Points on a hilly landscape, in no order, each with its height.
From any point a ball rolls to the lowest of the 2 points nearest to it. It stops when none of these is lower. Distance is the straight distance between rows; heights are no part of it.
(741): [139 115 171 200 129 140  62 150 172 107  56  72 142  95 110 132 149 169
 103 146 154 159 112 158 134  94  75  94 180  69 115 142  83 181 131 141
 125 124 150 170 105  89 134 134 150 122 174 167 174 149 149 120 140 136
 126 150 125]  height 432
(889): [152 147 114  97  79 125 112 116  77 171 166 176  96 159 116  86  98 123
 129 102 137 110 135  83 170 107 179 116  87 208 163 135 133  79 154 136
 167 108 130  79 156 135 120 177 138 100  84 124 128  99 122 104 104 126
 112 110 129]  height 547
(359): [116 157 123 104  75 146 109 177  93 159 188 134 193 137 176 165 156 147
 128 125 132 119 152 115 131 176 141 133 110 189  84 148 107  68 157 158
 153 100 162 169 182 115 203 155 100  68  92 157 134 116 120 135 107  81
 111  93 103]  height 458
(649): [127 141 123 130 107 126 139 160 100 153 142 144 126 156 114  95 128 105
 144  84 151 109 167  90 153 115 174 115  54 149 127 101 146  72 140 158
 135 116  98  71 147 119 123 146 126 130  92 133 135  90 112 106 115 141
 125 133 150]  height 567
(855): [150 172 162 142 106 124 156 157  92 149 109 142 128 122 135 119 189 128
 134 128 104 114 148 149 138 138 117 131 149 123 127 116  71  95 104 126
 134  95 174 113 181  97 157 123 101 127 124 112 185 130 109 150 124 118
  92 123 155]  height 238
(278): [143 151 185 163  87 147  78 166 141 112  55  92 134 100 151 146 197 176
 106 148 172 152 132 145 125 107  63 104 162 129 109 161  84 168 127 140
 159 109 170 172 157  84 136 128 128 132 151 153 146 151 139  93 113 135
 129 126 133]  height 403
(1078): [126 129 122 126 133 150 162  87 142 132  94 129 112 154 110  81 137  99
 147  99 129  89 123 101 112  84 157 137  78  97 166  98 135 148 136 136
 126  92  57  86  79 138 109 130 118 130 127  95 137  80 134 105 119 192
 148 148 127]  height 94
(374): [118 115 161 205 165 138 118 188 156 161 134  81 168 123 105 134 100 136
 149 138 146 179 128 143 146 127 113  89 155 122  59  82 149 131 127 140
  83 127 121 139 112 133 146 129 153 124 115 141 153 105  97 133 151 108
 112 165 162]  height 566
(1008): [164 116 139 124 115  98  99 121 101 160 124 143 112 134 119 128 143 161
  85 114 133  94 154 120 176  68 124 105 100 136  90 159 135 103 105 175
 142 157 123 137 149 110 112 156 138 158 123 215  80 127 165 117  81 108
 164 119 136]  height 485
(593): [139  74 103  89 104 133 132  91  88 131 140 187 107 167 155  72 110 125
 144  74 116  66 126 159  92  77 175 159  84 156 169 129 149 171 150 197
 127  78  79 115  77 129  91 183 132 138 104 116  93  82 156  87 118 190
 151 108 147]  height 106
(619): [141 173 160 139 105  98 130  90  96 151  99 117  99 147 181 171 122 131
 112  95  90 142 126 105 146 133 147 186  89 115 152 172 101 115 129 160
 159 110 123  32 137 109 135 178 158 120 125 140 132 133 150 133 121  64
 141 117 174]  height 236
(5): [113 124  82  93 114 125 143 162 165  93 156 148 133 108  87 121 111  80
 162 145  84 139  79 158  95 162 148 145 155 130 161 120 135  84 147  84
 113 149 171 137 129 124 157 138 127 130 133 109 147 174  93 134 162 111
 118 128  98]  height 185
(273): [168 139 126  81 136 110 120  72 120  91 128 140 111 119 138 124 117 113
 135 115 104 128  75 160 131 148 115 162 114 126 185 143 128 160 122  89
 148 108 136 103 117 142 128 186 123 101 135 119 160 161 171 172 129  95
 126  77 110]  height 694
(1153): [143 114 134 177 161 136  81 114 189 107  74  97 116  84  81 119 115 166
  96 154 162 159  90 148 138  73  91  95 192  84 149 152 120 187 117  95
 126 182 159 156 113 102  97 128 159 126 173 144 140 175 147 108 140 132
 142 174 110]  height 456
(782): [136 137 150 132 141  99 134 129 152 148 108 140  74 128  85 138  79 112
 142 105 106 132  75 139 134  95 151 134 137  78 180 127 117 117 125 142
 125 130 131  70 109  96 138 188 186 144 162 129 138 150 133 126 155 103
 124 136 166]  height 274
(203): [128 103 146 109 186 105 174  91 121 123 171 168 136 166 119 130  74 111
 143 102 115  45 100 167  89  92 173 116 118 193 143 132 130 137 100 149
  90 157 108 147  98 161 101 120 118 140 120 128  74 120 181 145 139 186
  93  83 125]  height 318
(616): [119 133 127 125 124 119 180  91 133 128  81 110  56 115 132  91 175 108
 103 160  99 144 103 111 125 125 133 173 133  88 142 119 130 150 126  74
 145 117 100 109 113 123 124  92 142 147 164  71 109 133 126 116  95 129
 135 140 120]  height 314
(488): [123 192 103 123 113 136 139 151 101 132 129 148 127  97 134 140 142 113
  84 126 111 111 172  78 160 114 147 130 119  91 126 142  85  83 144 126
 156 124 147 153 164 118 144  95  68 140 143 154 112 111 114 125 114 121
 125 157 130]  height 293
(332): [186 100 160 166 194  85 132 116 160 127 121 101 155 122 147 147 106 156
 178 127 107 137  94 182 111 150  85 101 129  90  99 108 120 149  69 112
  87 160 128 167 113 158 120 170  92 142 135 151 105 111 180 234 154 111
 126  94 153]  height 237
(109): [112 117  67 117  78 138  83 153  84 166 188 151 100 140 138 118  81 131
 112 121 156 141 154  88 188 117 173 132  91 174 133 112 172  92 176 142
 161 121 142 115 147 136 136 153 137 114  90 140  97 113  82  88  97  85
 141 154 122]  height 527
(605): [151 128 122 146 122 149  91 134 157 129 167 110 158  97 129 164 117 155
 139 192 145 164 103 160 137 182  85 112 183 122 118 137 119 144 123 109
 143 124 201 205 150 131 165 134 104 108 158 162 154 156 100 210 164  55
  98 130  91]  height 256
(637): [120 163 118 113  42 191  78 113  56  94 108 140 133 131 185 142 162 158
 108 107 150 142 174 116 141 159  96 189 125 101 150 122  95 140 152 148
 176  66 131  90 138 125 156 153 124  86 100 110 209 118 116 117 125 106
 165 126 122]  height 729
(775): [131  85 116 137 128 141 106 164 164 102 161 113 149  99 137 157 102 142
 141 187 146 171  73 160 106 173  82 126 174 146 107 115 152 156 136  94
 128 135 173 212 130 154 145 120 121 145 141 117 109 157  91 171 144  99
 109 115 105]  height 217
(1100): [131  73 118  78 145 101 110 124 128  98 163 124 169 146 141 160 115 144
 144 108 154  92 117 156  76 122 120 108 104 150 107 146 151 137  99 159
 108 150  98 166 104 144  87 109 134 127  98 183  71 142 176 135 111 170
 138  94 114]  height 586
(397): [135 122 163 166 142  68 158 140 168 185 105 135  57 143  93 145  90  86
 135 124 122 137 106 102 138 115 163 148 112 111 157 126 149 103 133 122
 122 163 109  64 120  78 109 153 199 167 170 126  70 146 127 108 128 131
 126 156 190]  height 273
(1146): [165 129 115 120 133 113 115 164 130 129 162 149 147  98 101 106 140 128
 145 157 111 113 102 174 129 153 145  84 151 155 141 133 124  85 112 104
 118 120 200 158 197 112 162 154 127  86 109 151 191 171 116 128 131 113
  89 119 102]  height 370
(13): [150 124 138 110  98 125  70 108  88 106  83 111 131 119 145 152 219 191
  61 139 142 112 145 156 120  97  94 124 131 104 110 188  81 174 111 160
 157 121 148 185 139  84 130 115 137 116 154 189 129 161 170  97  87 122
 160 122 119]  height 436
(730): [140 169 137 110  96 135 121  77  92 115 115 108 125 131 172 104 130 133
 126  98 111 169  92 141 148 148 113 162 149 131 160 130 122 141 138 115
 157  69 121  48 116 144 141 200 140  74 121 112 215 118 152 148 125  92
 130 100 120]  height 706
(232): [117 113  91  86 163  75 149  95 106 139 196 175 135 177 107 129 149 108
 142  96 101  41 157 138 103 114 200 146  73 128 145 139 150 101 111 185
 113 172  92 114 133 113 128 114 135 134  99 170  81 134 147 135 131 147
 114 140 120]  height 544
(582): [106 154 122 117  87 136 134 135 117 122  83 123  93 104 181 161 181 113
 100 132 105 125 164 108 123 144 105 157 114  61 122 133  94 127 127 130
 143 115 130 149 137 103 125  93  98 154 159 137  87 124 113 121 118 113
 134 138 142]  height 322
(950): [138  65  95  96 101 115  95  95  95 124 154 183 100 174 139  99 133 132
 153  92 137  85 149 155  93 119 170 180  63 130 137 118 183 160 133 221
 115 108  73  78 109 106  99 150 164 155  88 133  88 127 130  79 120 167
 144 123 150]  height 145
(1060): [114  95 112 123 120 112 117 140 163 123 127  88 167 114 127 144 129 124
 121 117 111 140  94 145  78 112 143 130 145 111 130 135 122 139 165 137
  85 125 116 156  79 115 140 132 161 107 144 132 113 141 149 108 127 136
 134 128 144]  height 660
(11): [117 136  94  98  83 161  99  95  95 105 129 131 116 127 141 106 120 129
 123 107 142 150 129 108 138 126 118 152 118 131 174 121 133 138 148 133
 164  85 103  81 127 138 126 160 129  98 107 105 175 127 128 101 120 115
 162 105 123]  height 717
(168): [125 111 160 161 202 117 125 101 159 156 133 102 143 150 117 125  49 136
 116 124 179 135 116 101 148 101 126  67 127 182  96 121 175 147  97 119
  88 198  84 101  94 186  73 130 151 124 131 127  95 101 178 122 145 142
 124 143 155]  height 226
(136): [110 171 152 111  68 140 116 180  98 150 150 125 158 135 173 131 137 138
 137 119 137 154 136 120 132 191 115 144 119 185 126 115 130  87 148 121
 149  86 162  88 181 121 178 172 136  86  95 114 167 138 100 128 106  80
 128  91 114]  height 429
(883): [164 111 151 161 177  65 140 111 139 163 141 109 134 122 142 126 126 157
 150 128  91 127  97 156 130 154 130 135 111 110 100 118 149 137 107 118
 109 148 107 126 123 136 123 147 139 108 136 150 104 125 163 196 124  68
 115 118 155]  height 195
(260): [119 171 114 141 151 127  82 101 150 124 107  81 176  99 101 134 155 152
 125 136 160 128 182  93 152 154 112  77 130 114 124 134 140 118 105 105
 130 182 122 168 152 117 123  65  99  78 126 196 163 152 136 160 129  77
 124 164  75]  height 423
(1047): [159 112 170 168 169  97 149 144 163 119  81 123 117 106 116 147 134 139
 176 118 106 147  87 178  91 148  78  98 138  84 142  96  92 143  79 101
  92 138 162 128 123 133 140 182 114 151 136 114 152 132 161 194 147 134
 123 111 158]  height 272
(632): [112  96 101  98 154 120 123  96 116 131 194 187 121 167  83 151  77 116
 140  85 142  55 155 139 119  85 189 109  90 130 135 127 160 117 105 220
  90 182  84 121 118 126 102 127 133 159  95 200  90 142 160 139 146 160
 136 154 123]  height 558
(1067): [136 146 127 101 114 137 171 176 123 123 137 153 134 117 138 122 197 105
 155 130  94 111 151 144 100 158 127 128 114 119 115 105 116  89 115 122
 129 120 148 160 185 107 161 101  82 130 116 114 144 126  98 129 139 144
 105 103 125]  height 190
(499): [101 123 106 118 109 110  97 112 168 118 118  42 203 125 161 184 163 131
 103 115 128 145 110 108  70 148 131 127 102 115 116 157 119 144 165 131
 107 131  86 148  93 117 128  82 140  89 137 162 112 155 152 142 118 103
 136 120 114]  height 647
(789): [116 118 100 142 169 190 105  76 141  81 133 124 154 107 158 153 122 137
 129 158 129 154 126 142 135 128  85 123 172  60  95 106  94 188 108 114
 134 117 125 205 106 187 115  61  77 168 146 122 121 113 122 172 156 138
 119 143 112]  height 778
(972): [164 139 157 160 184  82 177  83 121 167 126 144  84 126 116 114 139 129
 141 127  71 125 119 149 149 136 140 151 133 115 145 130 116 136  89 112
 133 146 134  79 138 119 132 137 119 136 156 110 121 114 140 194 139  91
 102 113 170]  height 148
(382): [120 136 103 113 170 163 147  70 120  92 129 131 141 115 148 120 132 123
 133 127 120 116 147 115 157 126  97 127 141 118 115 116 117 162  93  88
 143 134 123 145 127 192 103  59  65 131 128 112 132  92 116 170 150 141
 128 133 109]  height 786
(265): [103 164 151 132 134 137 123 121 155 111  63 114 123 106 150 188 165 137
 131 117 108 131 153 112 121 146  75 113 133  56 137 145  67 143 109 110
 132 145 146 170 149 114 136 103  80 148 162 148 124 154 131 167 142 108
 129 135 136]  height 349
(337): [136 173 123  95 123 146 146 141  76 156 162 185 115 131 130 144 108 140
 100 130 113  96 167 101 192  96 132 107 128 131 123 164  78  82 113 158
 155 122 165 163 171 134 143 124  71 151 128 164 122  91 113 148 135 104
 109 125 142]  height 263
(1027): [104 103 131 116 106 126 116 199 161 127 121  84 180 141 116 130  87 115
 158  94 135 157 108 124  77 144 126  84 117 195 109 110 164  93 179 142
  91 122 129 141  99 137 150 187 177  99  79 115 128 116 130  87 110 151
 121  95 129]  height 505
(968): [115 163 147 109 108 110 140  80  99 128  81 101  82 126 169 134 183 119
 105 113  87 159 112 130 108 152 119 206 126 103 160 165 109 157 138 111
 147  94 121  66 132 101 125 134 147 126 154  98 120 154 141 128 100  90
 147 107 141]  height 278
(806): [ 85  83 104 163 176 103 166 174 149 165 178 119 112 150  91 122  55  98
 104 173 108 138 109 105 135  87 191 140 136 176  89 124 152 120 176 125
  86 144 119 148  85 155 128 135 166 160 126  82  58  85 105  73 124 175
 125 191 151]  height 310
(546): [141 128 100  98 109 107 130 139  73 168 189 121 153 153 172 118 163 137
 127 100  98 118 157 128 138 164 152 140  75 183  70 139 152  84 136 145
 146 135 123 149 163 130 159 151 120  85  85 162  99 112 122 143  85  84
 137 103 112]  height 484
(960): [147 140 116 108  94 133 111 164 115 137 157 132 141  97 134 132 116 141
 135 148 129 160 100 148 148 153 107 132 150 168 112 136 139 108 149 104
 150 111 186 163 175 120 159 159 139 100 120 125 153 154  97 119 114  80
 112 100 105]  height 399
(1004): [ 99 165 120 127 141 106 120 122 114 131 120 104 153 113 136 164 198 138
 126 135 140 117 201 101 114 166 122 126 112 103 113 139 147 109 105 122
 130 183 112 133 154  95 122  47 118 115 125 171 110 176 124 141 129  97
 138 153 121]  height 400
(294): [114 138 140 143 113 167  90 172 115 150 165 138 115 115 149 166  91 151
 115 138 177 161 176 101 177 132 101 128 125 119  86 118 136 120 135 179
 132 127 147 127 155 119 127 108 129 137 128 156 115 118  90 118 155  91
 142 150 166]  height 601
(1167): [108 107 105 100 150 112 189 116 149 108 157 168 122 165 113  94  92  85
 171 149  91 121 113 145  78 160 150 176 148 177 159 121 162 137 120 101
 109 125 109  88  90 148 100  90 147 150 124  35  96 139  99 111 167 200
 114 131 114]  height 396
(844): [113  98  97  91 122 141 155 142 141  86 136 190  88 146 135  94 108  90
 191 133 103 128 111 130 104 154 118 159  98  86 150  81 137 119 113 104
 138 120 104 132 145 159 131 119  81 164 121  86 134 124  82 157 153 150
 139 119 113]  height 76
(565): [108 167 132 158  94 112 148  83 116 166 106 109  88 149 129 128 123 114
 103 110 118 152 142  68 154 136 186 188 104 117 177 150 124 114 148 133
 173 112  95  13 103 110 113 138 159 132 143  98 120 127 123 107 120  99
 139 140 167]  height 192
(754): [140 165 140 137 158 110 188 104 127 159 105 143  87 120 125 131  98 111
 135 145  73 137 115 104 156 125 114 129 131 109 145 128  89 122 111  80
 136 133 144 121 136 142 150 120  81 179 155  88 114  96 114 187 150 118
 123 128 152]  height 189
(1140): [107  98 117 156 102 171  83 191 141 142 162  89 150 109 127 177 102 150
 100 163 188 174 137 107 156 118 109 110 140 146  62 122 136 134 173 162
 137 102 131 211 133 142 143  99 127 126 137 150  99 116  84 109 130 100
 144 142 116]  height 600
(1014): [107 116  99  86 123 118 200 143 126  95 142 166 123 127 141 120 153  79
 159 134  93  86 129 134  88 123 151 152 108 106 137 114  97 109 128 121
 122 115 124 158 136 139 145  77  79 181 117  81  84 113  90 129 142 193
 124 130 136]  height 137
(500): [121  85 133  93 122 102  87 117 122  84 135 147 132 124 139 175 142 153
 117 127 178 117 119 161  80 131  89 145 133 118 119 153 145 167  95 164
 128 163 132 149 128 119 101  81 155 142 143 165  79 187 156 111 121 154
 152 116 128]  height 602
(169): [122  94 128 106  90 109 132 139 112 138 134 163  73 159 143 120  98  99
 136 105 128 121 143 112  93 110 162 181  94 144 147 125 149 116 161 165
 137 104 104  92 116 101 114 146 159 157 113 104  72 128 110  70 122 156
 150 114 182]  height 75
(964): [128 103  92  87 105 124 136 134 171  79 114 156  84 111 131 115 128  84
 175 151  83 134  64 150  87 165 105 139 126  83 170 107 123 111 128  43
 135 149 146 159 125 151 145 151  98 152 146  98 123 158 101 158 107 126
 137 122  77]  height 136
(653): [159 167 135 160 132 109 138 109  90 137 106 128 130 120 108  84 193 153
  79 142 100 121 137 147 175 116 140 113 173 127 122 144  99 126 113  82
 159 116 160 115 169 111 124 120 108  91 160 120 177 124 134 112  90  96
 103 132 122]  height 286
(59): [156 127 114 140 141  90 120 156 125 137 143 113 153 122 109 103 207 126
 129 146 113 102 127 165 115 142 155  98 140 164 109 133 149 102 103 106
 122 157 148 152 177 100 139 116 132  72 115 161 158 165 132 120 101 112
 105 129 101]  height 336
(1035): [145 107 189 182 146 110 138 173 156 142  70 104 116 107 115 101 119 143
 164 148 136 171  82 171 113 128  81 105 177 133 112  89 124 150 117  81
 101 113 163 114 113 120 150 194 154 136 129  89 180 126 110 140 130 145
 136 115 158]  height 307
(1113): [129 130 153 143 116 157 163 197 161 141 119  96 163  96 122 125 144 133
 106 167 123 156  93 117 114 124  97  94 167 186  97 129  89 100 160  62
 131 117 202 201 124 146 171 135 100 145 129  91 130 101 104 130 111 155
 123  96 120]  height 222
(1141): [117 133  78  78 130 120 124  97  74 132 194 187 120 148 128 122 150 131
 146 114 108  91 198 115 141 148 162 150  63 117 121 131 152 102 110 187
 142 144 104 105 167 110 145  99  99 133  83 154 125 120 110 144 153 116
 143 131 132]  height 525
(506): [117  80 137 157 194  92 143 128 159 141 153  96 151 146 134 120  45 123
 111 117 147 110  94 102 129  96 156  61 101 172  91 100 165 132 129 113
  76 161  63 154  59 198  97 140 139 147 117 135  71  78 166 122 100 167
 134 153 119]  height 260
(600): [166 128 125 102 168 130 124  52 130  91 105 146 105 127 113 127 118 129
 119 115  99 117  73 185 128 112 119 130 151  80 183 153  80 187 120 124
 119 100 148 114  93 140 117 180 121 105 161 111 190 137 193 152 135 127
 115 113 116]  height 683
(379): [118 135 136 129 141 121 144 134 153 124 141 143 128 105 100 130 115 113
 165 123 123 150 109 147 116 150 123 139 162 103 152 118 132 121  99 116
 115 136 164  76 131 114 134 135 151 130 141 107 165 170 103 147 160 121
 105 141 130]  height 231
(1041): [ 98  88  99 131 116 137 158 197 163 109 147 130 150 141  96  92  95  94
 163 131  96 165  85 157  87 159 142 163 127 163 129  95 170 119 169 109
  89  88 125 129 101 134 136 150 174 138 104  50 133 112  78  77 152 175
 121 133 113]  height 453
(18): [124 148 146 104 154 159 125  85 105 102 135 148 146 118 136 137 103 136
 137 126 169 129 176 112 161 134  78 101 140 158 127 109 135 141  90 131
 145 141 119 108 148 170  90  67  91 132 105 115 134 107 138 146 172 167
 142 113 137]  height 794
(338): [117 143 151 168 149 142 170 116 158 139  84 121 125 168  88  84 100  91
 138  90 160  69 133  69 133  89 158  85  75 100 159  89 160 127 127 140
 118 146  25  70  90 136  93 133 136 128 127 125 144  72 159 116 131 197
 134 153 129]  height 142
(20): [151 145 163 157 170 129 140  79 142 154  94 101 122 146 113 112  86 118
 121  97 165 101 144  84 173  97 133  82 106 133 140 106 147 135 111 125
 118 142  61  69  99 160  83 146 132 124 121 135 147  73 180 131 128 140
 140 129 149]  height 182
(1119): [142 136 142 136 157  71 143 119 119 148 110 110 138 119 142 120 245 147
 116 140 103  91 168 152 106 142 133 126 107 113  97 146 148 127  81 118
 118 170 130 141 162  86 124  82 129 100 141 179  95 163 155 146 101 108
 122 126 123]  height 372
(888): [149 138 122 128 143 143  87 121 116 111 156 142 162  90  85 162 158 168
 123 184 161 140 143 177 146 157 109 108 184 112 119 164 115 147 109 140
 143 134 206 183 151 100 166 105 139 108 133 165 194 177 115 151 160 104
  88 143  89]  height 295
(803): [ 97 154 133 160 140 229 118 136 143 115 119 119 138 107 156 169 139 126
 130 168 133 164 192 123 156 150  89 140 182  50  85 101 100 154 125 146
 145 101 155 198 139 150 150  64  94 168 142 104 131 121  77 163 178 106
 115 151 125]  height 769
(765): [115 190 136 149  71 209 111 120  78 115  98 104 139 108 176 150 139 160
  80 134 147 168 166 102 186 146  87 167 173 124 121 148  74 144 153 131
 174  64 162 103 142 137 148 126 104 110 139 109 191 103 125 132 131  92
 132 135 120]  height 741
(175): [140 150 138 154 143 104 167 110 127 150  96 108 106 130  96  80 183 123
  99 126 118 123 105 106 149 105 159 133 143 147 142 137 143 120 132  85
 155 130 106  77 125 123 120 128 158 107 146 106 143 131 148  98  94 117
 127 142 126]  height 327
(367): [105 104 127 102 106 135 128 169 145 116 143 123 143 168 120  90  88 111
 153  98 128 147  88 145  98 134 149 106 126 211 152 109 169 117 190 121
 102  98 113 120  77 156 122 207 170 113  93  75 146  97 138  86 107 196
 130 106 117]  height 482
(749): [140 128 126 133 156 148 137 114 144 117  94 116 134 110 119 140 127 124
 105 132 108 116  96 150 115  74 121 115 154  78 138 150  68 163 149 126
 105 106 146 155  88 142 135 130 116 144 163 112 140 108 167 118 126 145
 134 132 141]  height 672
(729): [119 112 155 170 106 160  98 149 164 114  97  73 159 109 143 124  95 125
 143 115 167 189 123 116 142 158  78  94 132 114 105  90 157 130 141 123
 115 124  99 105 115 150 122 137 137 112 116 131 179 119 117 132 134 119
 158 131 135]  height 545
(445): [118  96 128 103 152 133  94 121 143 101 149 143 170 136  95 165 103 146
 157 105 176  72 167 136 100 100 145  76  94 109 105 118 169 117  79 189
  76 188  90 153 136 134  96 118 115 149  74 220 110 137 171 138 148 163
 142 129 120]  height 571
(1056): [162 110 165 171 110 136 124 195 165 125  82 110 130  96 134 118 150 154
 133 172 133 160  86 164 110 137  63  95 176 149 100 120 100 130 134  66
 116 114 189 174 149 126 175 171 106 146 146 107 162 127  96 127 103 138
 125 106 128]  height 265
(276): [116 152 146 129 124 169  61 124 120  77 101 132 156  89  96 149 178 174
 135 166 206 141 179 137 129 159  77 101 163 117 132 151 122 165 107 121
 153 164 179 156 158  94 134  61 125 113 121 173 175 188 117 129 148 127
 131 137  70]  height 332
(1063): [148 142 118 123 147 124 161 102  93 168 161 182  78 148 115 131  82 119
 133 138 103 125 155  99 188  97 151 137 124 118 128 128  97  95 109 155
 139 117 123 114 155 140 130 116  82 170 131 123 110  93 106 168 171 112
 121 143 172]  height 228
(650): [124  85 125 131 126 148 132 160 155 115 158 101 156  92 116 152 111 130
  99 187 144 152  75 137 120 123  92 106 190 167  78 144  96 140 156 102
 141 116 189 252 121 164 152 102 126 171 159 126  92 127  92 126 122 141
 100 105 115]  height 173
(129): [101  86 119 139 158  98 152 152 160 126 154 147  99 126  90 119  85 103
 109 166 123 132 109 128 118  93 157 141 153 152 116 128 156 121 136 123
 101 151 138 138 116 126 100  99 168 151 136  90  65 142 103  68 120 173
 131 161 140]  height 275
(299): [140 135 110 129 102 113  89 137  95 167 140 119 103 131 136 133 115 141
  89 102 154 113 155  69 178 108 147 115  87 146 118 138 152  85 158 131
 163 156 119 108 164 118 128 173 148 123 125 182  95 131 133  91  80  82
 161 142 115]  height 507
(512): [121  95 131 187 134 136  96 187 132 154 142  56 153 124 161 135 137 154
 111 148 141 186 134 123 152 144 107 111 150 151  35  97 157 151 149 137
 102 107 115 187 127 148 132  95 141 113 113 122 107  89 106 114 113  99
 132 135 140]  height 585
(688): [113 127 122 102 109 113  69 105 107  84 103 108 146 120 135 139 193 152
 109 120 170 130 141 133  83 145 113 160 121 105 154 158 155 159 121 136
 136 155 115 111 125  93 100  84 166  82 133 160 146 198 136  95 109 125
 166 129  85]  height 619
(368): [137 112  95 123 115 122 167 102  99 129 100 150 126 166 112  53 166 109
 120  82 108  77 111 143  94  87 190 153  91 123 169 121 136 167 148 149
 125  79  72 113  78 125 123 150 141 103 118  89 153  89 155  61  97 173
 140 133 126]  height 29
(773): [114  95 135 128 133 134 167 156 160 112 153 127 131 138 136 120  94 107
 149 130 107 179 105 141 109 162 120 167 169 185 111 112 146 143 138 114
  98 109 128  95  96 160 116 127 167 150 119  31 117 101  85 116 158 155
 122 106 155]  height 426
(148): [125 156 152 127  90 189  89 144 132  72  49 127 116  89 123 135 208 154
 119 137 168 145 157 138 128 131  62 110 166  92 140 135  87 149 113 102
 154 127 167 150 160  95 118  86 102 127 141 121 203 165 115 105 124 154
 123 138  92]  height 368
(987): [114 132 135 126  82 122 124 121 147 155  96 123  53 162 135 131  70  97
 128 110 136 160 115  58 116 137 160 183  97 141 165 134 154 113 186 120
 158  99  85  21  85 101  97 163 176 155 152  79  91 129 118  81 119 135
 167 125 183]  height 143
(208): [ 97 106  74 102 123 124  84  90 130  91 132  98 172 126 148 137 184 141
 130 109 135 129 152 119  73 149 133 155  91  65 127 131 143 164 125 151
 110 120  68 141  91 114 119  79 141  78 122 152 124 149 148 121 127 123
 146 148  82]  height 634
(997): [121 100 102 140 160  92 143 123 135 157 157 153  66 153  78 112  77 100
 110 148 123 105 120 122 152  75 194 139 120 106 136 123 150 102 136 148
 135 158 101 112 125 107  99 119 174 151 147 150  70 135 119  93 126 130
 132 175 155]  height 235
(466): [186 123 138 136 125  93  82 101 105 143  93 106 141 125 126 134 191 193
  75 117 112  81 132 154 128  74 146  99 108 126  99 194 114 145  99 165
 127 164 130 153 130  75 109 138 142 111 139 230 114 153 199 127  81  98
 143 115 110]  height 462
(874): [ 91 106 147 116 100 144  88 157 174 102 120  75 196 125 125 130  95 127
 166 100 175 170 127 115  85 168 106  95 109 147 141 102 179 106 135 120
  87 129 107 105 107 137 127 152 150  82  86 140 175 146 133 117 127 143
 123 112 117]  height 526
(776): [117 176 141 155  62 202 144 178 117 140  85 131  96  94 166 150 139 136
  88 158 123 168 161 100 191 128  84 158 179  96 127 132  59 111 146 105
 158  90 181 123 151 118 141 121  78 152 163  88 147 108  72 117 122  91
 120 149 120]  height 751
(390): [122 191 139 150 123 194 151 143 123 116 109 127 136 103 163 131 136 130
 127 165 137 154 195 106 193 150  79 132 179 107 111 120  97 136 128 101
 148 118 167 140 165 145 138  64  70 148 141  89 152 113  78 166 172  91
 118 135 125]  height 760
(469): [137 171 155 102 160 140 169  55 130 102 107 150 135 131 111 106 102 122
 132 121 157 108 129 118 137 116 110 104 156 177 183 135 116 145  95 117
 115 141 139  80 128 150  90 120  94 116 122  92 176 130 169 144 160 162
 105 102 107]  height 802
(333): [111  83 123 108 183 106 155 115 149 123 162 129 137 144 111 119  76 108
 121 133 123  90  84 127 110  81 151  86 122 142 137 128 136 127 131 126
  93 161 106 164  79 189 122 131 119 168 130 141  84  99 161 120 113 185
 115 127 124]  height 289
(764): [128 142 148  99 170  98 194  95 133 145 160 178 116 179  78 130  42  77
 153 101 112  65  99 121  93  99 186 127 118 189 183 143 128 118 135 133
  91 161 108 100  87 142 107 134 138 144 142  96 102 122 167 145 163 179
 101 118 132]  height 342
(647): [165 126 110  89 118 108 147 112  68 163 171 174 116 159 174  88 188 128
 128 108  83  70 164 141 148 142 155 150  66 138  93 126 154 100 105 147
 155 117 104 139 168 135 145 127  91 126 102 155  92 109 133 146  91 117
 134  96 125]  height 506
(209): [ 95 139 108 121 151 127 212 108 151 132 158 154 137 170  95  84  51  72
 144 140 109 100 108  97 122 122 202 124 133 186 170 130 145 123 167  95
 115 139 100  93  87 154 112 123 139 145 126  65 110 106 116 114 162 201
  90 149  93]  height 369
(628): [104 139 108 154 112 150 110 153 119 135 153 122 111 138 127 136 121 112
 136 120 139 149 173 101 141 148 140 146 108  94 118  98 153  95 133 160
 129 124 106  82 147 106 126 122 159 123 120 129 130 137  84 110 132 105
 139 157 149]  height 584

Two balls start at each pair of points below. Name the first point that both come to, or write -.
(1153) / (466): (278)
(299) / (1141): -
(730) / (874): -

Where does a ball stop that starts at each point below?
(265): (972)
(647): (59)
(628): (650)
(773): (368)
(18): (59)
